A landscape with many valleys, sampled at points; each row gives a point and its height.
A ball rolls from a point to whichever of its 2 nearest points has the largest drop for the distance, and stops where none of them is lower. Distance is the straight distance between rows; heights are no part of it.
K857 height 39.5: [-10  11   8 -24  12  -7  13   6  -9   2 -31   4  -5   9  11 -17   4  -7
  -7  11  11  -5]
K361 height 45.5: [  9  -7  -6   1 -14  -1 -15  18  -7   7  15   8  -5  12   0  14 -10  14
  10 -19 -14  14]
K393 height 23.8: [-21   9 -21  16  20  23  11  -8   4 -23   4 -20   7 -13  -5 -21  -6 -10
  -3   0   2   7]
K469 height 41.5: [  3  -4  17   4 -23  -1   3 -34  -4 -13  -2  -8  -9 -18   4  10  -3   8
  15   0   5  -2]
K835 height 65.1: [  1   7  10  -8  13  -3   0  18  -3   2 -14  -4  -1  -4   2  -7   0   3
  -8  12   2  -7]
K364 height 9.4: [  3   3   2  -9 -14 -13  16  -2   4 -11 -21  -4 -14   1 -10   2 -10  27
  10  14  10  -3]
K706 height 50.4: [ 13  -1  -7 -12 -17 -12 -10  -2  -8  11   5   5 -14  13  -1  17   9  21
   2   8   3   7]
K94 height 58.3: [-23  -2 -27   5  -2  10   0   3   6   4   0  -6  24  -6  -8 -14   5 -10
  -2   7  -9  -7]
K766 height 13.5: [  4 -16  10   7  12  -2   3  -7   7   1  29  13   5  -1  18   3   0  -3
  -4 -32   5   7]
K498 height 20.5: [ -1  -6   9  14  22  -2   1 -10   8  -2  25  -3   6   8   7   0   0  -3
  -4 -30   2   4]
K769 height 37.3: [  0 -17   3  -5 -31 -10  -6 -10  -1   3   3  10 -12 -10   0  16   1  -2
  30 -10  -4   5]
K115 height 46.7: [  6  -9  -7   1  -4  -5 -11  13  -8  13  26  -2   3  14   2   7  -6  13
  -3 -18 -13   2]
K253 height 50.2: [  3   2  -1   9  11   2 -15   8  -7  12  -8  -6   1  -4   0   1   0  -8
 -17  15  -2  -5]
K846 height 43.8: [  6  -8  -4  -1 -20  -4 -16  11  -3   5   1  14 -15   9  -9  18  -6   7
  25 -18 -12  13]
K68 height 53.1: [-18   6  -1  -1  13  19 -10   1 -11   5 -14  -7  10 -17   4 -19   0 -22
  -8   6  -7 -10]
K723 height 48.5: [-20   2 -27 -27  -8  -1   3  15  -8   5  -7  -8  12  13  -7 -19  16  -8
   2   7  -5 -23]
K233 height 47.4: [-18  -3 -18 -20  -4  -2  -5  20 -10  16  -1  -8  13   3  -7 -14  12  -1
  -2   3  -9 -23]
K290 height 42.3: [-11  12   9 -30   9  -6   0   7 -17   9 -25  -5  -1  11  11 -22   3  -3
  -3   1  -3 -10]
K443 height 35.8: [  0  10   4 -15  12 -17  22  17   6 -12 -17  -4  -6  13  -3  -7   3  12
  -3  10  12  -6]
K283 height 51.6: [  2   6 -22  -1   1 -12   7  -1  -2 -11 -15  -7  -4  27   0   3   9 -14
 -14  24  15   0]
K693 height 59.2: [ 10   9  23  14  18  16   0   7   5  -1   2   5   2 -11  -5  -2 -16   6
   2  -3  -7  -1]
K383 height 34.9: [ -3   8  -7 -14  14 -18  19  19   4 -17  -8 -14  -2  21  -5  -6   9   3
  -3   7  10  -8]
K691 height 47.3: [ 13   0  13   3 -13  -6  -7 -22   1  12   6   6  -9  -9   3  14   7   8
  -7   5   2   6]
K499 height 32.1: [-21   9 -16   1  18   0  18   6   5 -28  -5 -20  12   5  -3 -14   5 -15
  -4   5   3   1]
K679 height 32.2: [ -1 -29  -2  -5 -30 -10  -1  -1  -1   4  10  20  -9 -18  -1  15   0 -13
  28 -14  -2   1]
K419 height 46.3: [-16   1  -6 -15   5   0  -6  16  -9  15  -8  -8  14  -4   2 -18   6  -7
  -4   2  -9 -19]
K545 height 63.1: [ 1  7 18  5 19  7  0 16  3 -1  0 -3  2 -8 -1 -5 -9  5 -5  0 -6 -5]
K226 height 24.0: [ -6  13   4   8  29  15   3   1  -2  -9 -15  -5  -7 -15  -4 -15  -1 -19
 -10   9   7   0]
K63 height 52.2: [ 10   3  -7  -1  -4 -16  -2 -13  -7  12 -15   1 -11   7  -5   7   4   4
 -18  26  11  -1]
K414 height 14.3: [  4   3   3 -21  -3  -8   7  13  -6   8 -27   8 -10   4   2  -6  -1  15
  -8  22  12  -9]
K968 height 28.6: [  7   9  23  11  -5   4  10 -26  11 -13   1  -4 -10 -14  -9   5  -6  13
  12  -8   2   3]
K666 height 37.4: [ -4  12  14 -18   9 -10  23   8   1  -6 -27   3  -9   2   3 -14   0   9
  -4  12  14  -6]
K320 height 15.1: [  5  13  22   7   2   3  14  -6  15 -18 -10  -2  -9 -13 -14   2 -11  17
  14   1   0   1]
K426 height 48.6: [ 17   7  25  22  15  20   3  -8   6  -4  10  11  -1  -5  -5   1 -21   6
   8 -14  -7   5]
K336 height 18.8: [ 16 -10  14  12   1  11  -4  -9   4  -3  15  24   6  -1  13   3 -19  -1
  11 -31  -8  13]
K239 height 50.1: [  8 -14   5   2  -2  -4  -8 -16   0  19  20  12  -2  -8  13  12  18 -12
 -16   2   9   8]
K767 height 57.2: [-18   2 -36   8 -11  14   4  -5  14  -1  11  -1  26  -2 -10 -10   5  -1
  -5  13  -8   1]
K530 height 26.2: [  8   0  16  12  -7   5   0   4  15  -8  -4  10  -4   2 -10  11 -17   3
  31 -21 -14  11]
K215 height 55.3: [-15   0 -36  11  -8   4  -3 -10   9  -7  14 -16  23  13  -7  -4   7  -7
  -6   7  -5  -1]
K113 height 38.0: [  8   3  19  13   4   4   3   1  15 -11   8   6  -2   1  -2   7 -14  10
  19 -25  -8  13]
K142 height 7.7: [  9 -15   7   4   1   0  -3  -2   2   5  26  15   7   2  16   4 -10   3
   3 -33  -6  11]
K711 height 12.4: [  9 -18  14   3 -14   3   2  -9  10   1  18  24   0 -16  10  10  -3  -3
  12 -18   2  13]
K354 height 53.8: [ -7  -2 -29   5  -6  -1  -8 -14   1  -8  14 -20  16  20   4   2  15 -17
  -8   6   0   5]
K664 height 12.2: [  3   2   4 -16 -11  -9  17   3  -1  -1 -26   5 -13   0  -4  -4  -8  23
  -1  23  13  -8]
K195 height 51.2: [  1 -10  -8   5   4  -6 -12 -14   0  10  19  -2   4   6  13  10  21 -21
 -13  -2  10  10]
K56 height 50.0: [ 12  -4 -10 -10 -10  -7 -15  14 -13  14  11   2  -8  16  -2  17   6  20
   0   1  -4   5]
K671 height 51.4: [ 10   5   2   6   2  -8  -9   1  -5  12 -12  -1  -6  -1  -3   7   2   4
 -18  21   3  -2]
K974 height 51.3: [ -7   1   0   7  11  14 -16  11 -10  15 -11  -4   8 -12   3  -8  -3 -16
 -16  12  -7 -12]
K353 height 29.4: [  6   1  15  12  15  -1   1   1  11  -5  17  -3   2   7   1   4 -11   9
   4 -23  -7   8]
K372 height 36.6: [  5   3  23   7 -12   7   8 -39   1 -15   6  -4 -11 -23  -2   4  -2   8
  12  -8   7  -2]
K943 height 22.0: [ 13 -16  16   6  -6   6  -2 -15   4  10  21  26   0 -16  14   9  -2  -4
  -4 -15   2  10]
K95 height 40.9: [  4  -6   4   5 -25  -7  -8  -4   2   2  -9   6 -14  -1 -12  17  -7   4
  30  -8  -8   5]
K284 height 29.2: [-23   9 -25   5   9  13  13  -1   5 -24   2 -17  16  -6  -7 -18   2 -10
  -7   6  -1   3]
K807 height 49.3: [-11   2 -22 -25  -2  -4   3  18 -13   0 -14  -6   5  18   3 -13  12 -10
  -6  16   5 -19]
K344 height 44.8: [-10   9   8 -20   6   1 -10  12 -14  15 -16  -6   8  -3  11 -18   4  -4
  -3   1  -9 -15]
K210 height 4.4: [  1  11  15  -3  -2  -8  19   3  13 -20 -20  -3 -11  -7 -10  -1  -8  23
  13   7   5  -1]
K882 height 13.7: [-13  11 -10  15  28  22   4  -2  -1 -19  -5 -15  -3 -15  -5 -19  -4 -19
  -7   2   6   7]
K224 height 49.1: [  1   0  -5  11   9  -5 -12   5  -2  11   6 -12   5   7  -2   4   1  -6
 -15   2  -5  -3]
K473 height 10.0: [ 10   1  16  12  -1  14  -1  18  10  -5  -8  12   0  -3  -8   5 -24   3
  27 -12 -15   4]
K956 height 15.5: [  1  14  14   7  22   3   9  -2   3  -7 -17  -1 -12 -11  -9  -6  -2  -4
 -12  12   8  -3]
K736 height 45.1: [  7  -1  13   1 -21  -6   0 -24   3   2   1   2  -9 -10   2  12   1  12
   9   0   0   5]
K621 height 48.9: [ 10 -12   7  -4 -17  -6  -5 -16  -2  18  17  15  -6 -15  12  15  12   2
  -6   5   5   8]
K367 height 33.0: [ 16  -1  22  16   2  14  -1 -20   7  -1  15  18  -2  -6   2   6 -11   1
   7 -20  -5  12]
K53 height 52.3: [ -4  -3 -17   6   1  -1 -10 -19   3  -6  13 -12   8  12  11   7  24 -24
 -11   2  12  13]
K793 height 51.1: [ 13   1  -6 -11 -18 -18  -6 -17  -9  15  -2   3 -13   9  -1  14  10  15
  -8  20  10   2]
K745 height 33.9: [-10   8  -8  -2  20 -12  15  12   6 -22  -6 -20   5  16  -5  -8   7  -8
  -5   5   8  -3]
K285 height 48.4: [ -6  -7 -19  -8  -2  -2  -8  24 -11  17  11  -8   8   8  -9  -1   5   9
  -7   0 -11 -19]
K485 height 49.2: [  4  -4 -13  -9  -6   0 -14  30 -17  13  11  -3  -2   9  -6   9   1  22
  -2   2  -8  -7]
K401 height 22.6: [ 10   2  16   7  -4  17  -7  25   2   3  -5  14   3  -8  -2   4 -22   7
  17  -4 -16   1]
K755 height 52.7: [  4   7 -18   3   0 -12   0 -16  -2  -7  -9  -7  -5  21   2   8  16 -16
 -16  17  16   8]
K3 height 49.9: [ -5   3 -14 -12   7  -9   4  18  -7  -1 -16  -8   2  14   4  -9   9  -7
 -12  17   9 -11]
K894 height 50.6: [ -8   5 -24  -3   2  -4   5  10  -4 -13  -9 -15   8  16   0  -4   9 -15
 -10  19   5  -6]
K941 height 47.7: [  6  -7  -1   7   3  -6 -12   0  -2  16  21  -5   5   9   5   7  -1   2
 -11 -13  -7   2]
K34 height 31.9: [ 16  -5  22  13  -3  15   1 -28   3   4  17  21  -4 -19   4   6  -4  -3
   1 -15   3   5]
K415 height 55.7: [-24   1 -15   5   5  19  -7   0  -2   6  -6  -7  20 -16  -2 -19  -1 -17
  -7   7  -7  -8]
K705 height 23.0: [  4 -23   3  -2 -21  -4   3   1   8  -1  15  24  -3 -12   6  12   0  -7
  22 -22   0  14]

Where does a ball stop that starts at each point below?
K894 -> K882
K361 -> K711
K767 -> K210
K239 -> K210
K63 -> K882
K344 -> K882
K383 -> K882
K545 -> K142
